Points on a hilly landscape, in no order, each with its height.
From any point a ball takes the steepest step (drop divided by distance) to one of its 2 nearest points. It stops when none of these is lower. Distance is the straight distance between rows; heights are no part of it.
k_142 height 641: 117	135	105	168	131	120	127	93	120	139	120	152	118	152	130	145	138	169	143	129	109	118	135
k_629 height 579: 114	129	137	145	141	124	133	105	118	146	132	141	123	141	149	129	131	138	152	128	97	125	123
k_69 height 484: 138	151	137	116	108	110	101	86	129	115	101	114	126	127	120	141	149	151	136	147	138	118	118
k_615 height 593: 130	138	138	117	116	128	145	161	137	137	159	123	131	135	161	140	106	117	109	126	144	141	135
k_12 height 425: 119	117	144	129	131	111	142	141	124	129	140	131	138	131	147	112	120	110	131	117	126	135	127
k_908 height 569: 130	130	122	101	132	105	106	98	112	92	107	128	117	127	133	116	155	132	125	128	97	104	124
k_418 height 744: 126	117	125	134	127	143	136	172	140	119	140	126	141	115	107	132	122	113	127	115	141	130	126
k_897 height 479: 133	131	130	125	131	143	134	151	124	112	146	122	124	130	114	129	121	129	107	136	169	134	132
k_381 height 573: 105	146	119	141	139	154	124	139	164	142	144	106	134	123	107	121	144	134	145	125	165	147	129
k_193 height 524: 104	125	115	162	143	143	152	122	129	123	156	134	132	134	141	125	129	145	138	127	137	128	137
k_144 height 295: 87	138	133	159	159	109	128	121	116	140	123	152	128	120	144	123	136	122	151	117	123	139	133
k_20 height 520: 165	106	118	89	108	129	120	126	107	107	106	139	117	108	138	118	102	106	93	138	126	112	138
k_16 height 426: 113	136	139	133	139	124	128	136	139	121	128	112	139	116	108	112	140	124	133	122	172	145	126
k_407 height 475: 140	134	154	120	108	114	124	137	140	142	126	121	134	122	136	129	115	119	139	133	152	134	121
k_786 height 549: 120	111	144	112	145	141	147	105	103	137	115	126	117	146	131	104	120	122	126	127	72	134	117
k_728 height 330: 156	124	138	111	117	131	134	143	123	123	143	124	124	120	140	132	110	117	112	134	136	125	132
k_352 height 465: 105	121	138	142	140	128	152	136	119	124	154	135	137	137	149	117	120	125	126	124	131	137	131
k_558 height 723: 122	123	119	143	147	136	131	161	142	121	149	127	134	121	112	135	136	123	145	117	124	120	125
k_454 height 287: 131	121	123	115	126	117	147	173	144	120	152	106	137	131	137	122	120	92	94	112	156	137	145
k_852 height 750: 135	99	136	122	122	123	132	117	103	116	108	141	136	125	130	118	129	118	131	118	87	116	114
k_237 height 542: 154	145	124	114	105	155	106	118	139	135	110	119	126	121	96	144	135	153	121	142	148	135	115
k_953 height 646: 123	145	117	151	149	113	114	66	109	126	117	129	119	128	144	138	164	141	135	130	92	123	138
k_698 height 547: 141	142	126	132	103	135	109	104	132	126	111	120	129	127	104	144	140	158	133	141	145	130	116
k_225 height 381: 164	131	125	90	117	138	103	149	140	133	108	119	121	110	94	128	123	117	118	129	140	130	121
k_158 height 684: 97	130	108	164	174	129	138	125	123	129	143	151	123	136	128	132	139	142	144	122	111	122	137
k_829 height 705: 140	119	120	130	140	142	132	117	112	97	147	123	122	128	123	127	141	143	123	139	125	111	130
k_462 height 430: 143	146	150	108	123	105	113	104	131	125	110	109	129	121	118	121	140	134	138	142	153	124	122
k_936 height 585: 131	131	125	123	122	135	122	79	115	132	121	133	111	151	151	136	142	153	138	142	78	111	122
k_918 height 460: 69	132	103	162	132	142	135	149	151	126	145	141	141	116	127	129	123	135	150	124	145	134	139
k_561 height 608: 105	134	122	167	142	129	129	72	114	162	105	143	119	148	145	143	143	143	144	124	75	133	131
k_4 height 334: 76	141	124	133	127	125	135	161	147	125	152	123	139	123	141	120	123	117	132	122	157	147	139
k_560 height 568: 132	121	124	140	121	153	147	144	123	127	152	144	129	134	139	148	105	139	117	135	129	124	130
k_743 height 532: 137	131	136	106	108	105	128	163	145	143	113	124	143	124	121	116	101	100	103	121	169	150	132
k_809 height 670: 125	140	116	154	125	116	110	104	123	122	116	141	123	139	117	149	145	159	144	128	109	118	124
k_956 height 427: 133	134	156	135	106	109	119	114	133	140	111	128	133	124	137	138	128	130	152	135	137	125	116
k_214 height 434: 114	148	138	112	129	144	121	159	161	152	130	117	135	129	105	118	128	123	130	123	162	158	119
k_234 height 481: 99	148	126	115	125	156	132	162	166	142	144	107	138	128	114	123	130	116	115	124	173	159	130
k_34 height 382: 138	118	132	120	145	115	131	152	130	110	143	114	126	128	114	106	135	110	118	120	148	125	135
k_931 height 436: 168	121	116	93	126	137	110	161	132	120	128	121	111	113	106	132	114	109	106	131	133	117	136
k_180 height 571: 117	122	109	164	136	144	151	103	122	135	147	139	126	143	143	129	127	159	139	130	119	124	136
k_582 height 562: 150	137	134	106	86	128	99	109	126	121	97	134	119	124	128	154	127	143	127	152	127	109	113
k_621 height 692: 121	129	106	163	132	130	123	121	127	120	128	138	133	129	112	146	141	156	147	120	115	117	123
k_305 height 243: 124	134	134	144	119	131	127	132	124	123	130	136	131	128	119	135	123	146	133	134	151	130	118
k_700 height 154: 152	130	126	103	125	154	128	163	146	136	132	102	129	114	115	142	111	100	88	122	167	156	146
k_627 height 488: 157	113	119	98	131	123	119	150	119	109	133	130	115	123	120	115	121	112	112	129	117	106	130
k_163 height 394: 133	144	140	111	121	130	115	160	148	152	117	129	129	127	100	127	119	127	131	126	156	147	113
k_224 height 332: 156	123	134	105	112	119	111	139	133	123	108	120	131	110	107	126	129	118	130	128	136	121	117
k_952 height 743: 169	113	120	105	107	106	128	150	131	140	122	122	136	120	141	120	91	87	88	121	144	134	147
k_675 height 512: 138	100	148	103	124	106	137	98	110	134	102	128	129	141	148	90	120	104	122	127	96	123	121
k_210 height 609: 107	128	103	168	147	137	149	94	126	153	131	152	118	153	142	131	126	165	145	125	98	124	140
k_884 height 390: 140	138	145	113	129	119	121	124	139	126	118	101	134	115	104	114	141	125	134	130	161	139	121
k_474 height 483: 163	134	134	110	98	141	107	131	132	135	120	128	118	114	124	154	118	136	131	143	128	118	119
k_87 height 392: 125	134	118	130	128	157	143	164	139	120	160	122	127	132	125	146	113	126	100	132	167	137	142
k_243 height 476: 131	133	112	144	124	163	142	157	140	127	156	133	128	129	118	151	108	143	115	140	154	128	136
k_833 height 535: 111	149	118	134	136	162	131	154	161	139	155	112	126	135	107	129	130	137	125	131	170	144	133
k_609 height 369: 111	141	138	154	122	114	122	116	138	148	128	136	131	126	145	135	129	140	162	130	135	130	120
k_240 height 480: 153	143	124	117	115	168	115	143	149	150	130	117	125	119	100	146	122	140	124	136	150	142	122
k_23 height 528: 124	111	144	113	143	115	133	86	100	126	104	126	120	136	140	101	139	117	130	125	83	125	122
k_71 height 404: 155	120	137	111	118	135	130	131	117	127	140	136	119	129	144	132	116	127	124	139	112	114	125
k_261 height 510: 142	127	151	109	103	105	126	144	140	145	106	125	142	120	127	120	103	105	120	131	162	140	124
k_762 height 253: 127	117	140	130	143	88	121	115	113	118	108	130	133	120	126	108	142	114	138	116	125	125	125
k_281 height 534: 140	146	141	119	113	134	131	154	148	145	152	115	128	125	140	141	110	124	126	132	154	141	130
k_249 height 621: 109	140	92	164	133	153	129	128	159	137	133	122	132	126	95	133	142	159	153	118	152	133	134
k_933 height 533: 141	122	122	99	138	113	116	128	111	97	125	131	113	128	119	111	139	128	122	129	112	103	124
k_674 height 566: 156	120	126	91	107	118	112	122	113	101	97	136	121	112	120	119	117	121	104	143	144	112	126
k_309 height 712: 102	134	97	181	134	127	130	112	134	133	123	143	136	125	118	145	141	160	155	115	126	125	137
k_380 height 572: 111	118	139	120	136	144	135	90	104	142	102	131	112	153	131	120	126	134	132	135	62	129	112
k_917 height 727: 96	133	85	180	141	131	144	114	142	144	134	150	129	132	133	134	130	162	155	116	125	119	150
k_179 height 590: 103	139	129	110	106	121	136	174	161	140	132	109	150	116	136	121	116	97	114	114	167	157	135
k_930 height 543: 148	124	129	115	119	142	123	135	118	106	122	122	126	114	102	130	125	130	108	139	161	128	125
k_465 height 212: 134	128	118	110	124	139	141	176	150	126	144	98	134	125	126	139	119	91	86	113	168	148	148
k_259 height 420: 90	133	117	150	121	144	131	158	147	129	135	138	141	118	112	130	118	138	144	122	154	141	124
k_194 height 760: 136	110	133	135	117	136	137	150	125	113	132	126	145	108	122	130	122	117	128	119	142	129	124
k_434 height 342: 133	112	126	119	143	120	147	164	129	108	153	119	129	138	125	113	124	97	98	118	145	126	140
k_950 height 700: 145	97	135	105	130	128	152	134	114	133	134	126	134	139	144	100	111	103	106	117	94	126	130
k_242 height 276: 105	125	138	152	147	105	128	119	114	126	117	136	138	111	133	120	141	119	150	114	130	136	127
k_606 height 732: 127	110	125	135	132	133	131	112	108	116	120	138	133	129	130	135	139	133	137	123	77	116	115
k_172 height 413: 145	121	128	112	135	121	122	162	138	121	125	113	129	124	93	110	131	109	118	119	153	131	126
k_941 height 636: 117	148	126	143	127	103	101	57	118	126	101	132	120	138	147	152	165	136	129	131	77	123	138
k_535 height 589: 125	123	133	96	121	100	108	87	111	107	91	135	119	133	146	114	150	121	125	128	80	107	120
k_490 height 494: 145	110	154	108	112	94	131	111	121	137	106	132	135	134	150	103	117	103	128	132	117	119	125
k_962 height 620: 131	142	136	139	114	106	102	81	128	129	110	126	125	136	143	153	154	141	151	135	93	114	124
k_55 height 741: 126	133	120	136	143	125	124	95	105	104	134	132	116	138	129	127	148	155	129	139	121	116	129
k_697 height 567: 120	119	130	132	167	139	146	106	107	125	148	126	117	142	140	111	137	133	129	131	96	126	134
k_27 height 601: 147	114	137	107	111	107	119	137	106	116	101	147	126	126	119	118	111	119	111	135	140	119	123
k_496 height 424: 159	135	129	126	107	148	116	141	144	139	135	116	126	112	118	147	122	138	137	133	136	126	120
k_929 height 472: 156	113	136	92	111	127	124	121	109	118	119	138	117	123	148	120	110	118	109	142	114	110	128
k_768 height 386: 111	130	138	130	130	113	135	159	144	126	144	118	140	122	137	112	125	107	132	115	151	141	131
k_534 height 468: 146	123	161	111	106	94	119	110	128	135	100	127	135	125	141	124	123	114	140	140	133	115	118
k_24 height 623: 133	124	136	108	114	127	120	96	108	120	114	140	113	142	147	129	135	139	128	142	91	108	115
k_45 height 666: 144	130	116	127	132	132	113	119	124	102	133	115	122	120	105	133	153	145	131	133	129	115	123
k_799 height 597: 98	144	106	160	147	142	125	133	155	133	142	116	133	114	114	128	145	137	156	120	152	135	136
k_945 height 600: 127	134	141	139	135	105	115	97	118	137	118	134	125	134	146	137	147	132	151	127	94	119	121
k_201 height 544: 126	118	137	120	161	109	133	106	102	122	129	130	117	136	139	102	142	119	128	124	101	124	130
k_651 height 669: 105	135	115	161	177	125	135	99	106	138	128	146	117	136	132	131	147	141	137	123	95	129	136
k_920 height 349: 108	133	115	164	110	144	133	130	138	133	130	138	137	125	121	138	121	158	144	128	155	133	123
k_640 height 545: 131	128	136	126	137	141	137	99	118	145	139	136	115	150	148	127	126	143	139	138	80	118	122
k_74 height 489: 137	122	137	125	127	145	144	130	121	145	147	144	120	147	149	136	108	134	131	136	91	122	122
k_616 height 704: 116	130	116	150	166	130	132	143	131	121	153	132	122	131	118	134	140	135	143	123	117	116	131
k_153 height 561: 120	131	122	108	103	117	135	181	151	141	122	116	147	118	131	130	101	91	94	109	164	159	137
k_118 height 657: 115	136	121	143	164	124	128	74	98	129	118	137	111	141	137	129	154	145	128	132	83	128	134
k_500 height 599: 102	123	149	137	148	125	142	110	106	144	123	146	123	150	147	117	122	128	139	126	98	137	121
k_773 height 619: 114	136	120	150	136	139	116	132	145	127	119	116	142	110	95	131	151	139	152	116	146	139	117
k_875 height 283: 137	118	141	126	122	100	119	142	126	125	112	133	137	118	116	117	128	115	138	117	130	125	115
k_545 height 729: 169	110	125	98	113	107	126	140	129	125	125	120	131	119	138	107	107	95	103	129	134	118	140
k_461 height 618: 144	131	134	111	105	123	112	106	115	113	111	135	117	129	134	139	131	142	127	148	116	108	118
k_143 height 677: 135	103	135	116	132	141	154	144	111	125	144	137	131	139	142	121	107	112	108	125	103	129	130
k_684 height 711: 124	120	121	157	140	127	127	117	122	123	131	132	138	119	126	140	146	138	154	113	96	120	123
k_880 height 715: 162	101	127	102	121	114	140	137	121	127	137	122	131	126	147	102	115	95	106	121	111	119	135
k_639 height 592: 109	125	139	139	132	134	121	72	108	147	93	135	117	155	140	137	142	138	137	134	60	128	120
k_915 height 333: 126	147	134	130	121	132	116	141	141	143	127	129	124	130	110	133	123	146	139	134	156	138	116
k_958 height 638: 134	140	114	146	135	131	108	113	140	119	124	107	133	116	97	140	161	149	148	120	129	126	121
k_579 height 284: 97	137	113	129	127	155	148	174	153	117	159	112	134	131	125	143	122	112	100	126	169	140	144
k_754 height 248: 160	120	126	109	120	142	133	155	130	122	147	110	129	114	132	141	109	104	96	130	152	135	144
k_900 height 635: 138	114	131	122	127	153	154	142	109	124	149	145	126	140	146	140	99	127	98	138	117	130	134
k_295 height 322: 89	142	138	152	139	116	131	127	130	145	139	144	129	129	154	123	124	127	154	124	129	138	132
k_360 height 241: 91	136	117	141	130	144	151	162	148	120	166	127	138	132	145	133	120	125	123	127	149	136	142

Call two points neighbours if one is among the 2 nearest of the other. Go from one point of each pair to the other, from neighbour to neighbour, staying as low as possible. Name the highest point that can't be avoided.
k_762, k_496 => k_698
k_884, k_762 => k_930
k_884, k_360 => k_16

For each start below, name the point where the ball stops.
k_193 => k_360
k_908 => k_762
k_381 => k_305
k_20 => k_700
k_684 => k_360
k_309 => k_360
k_545 => k_360
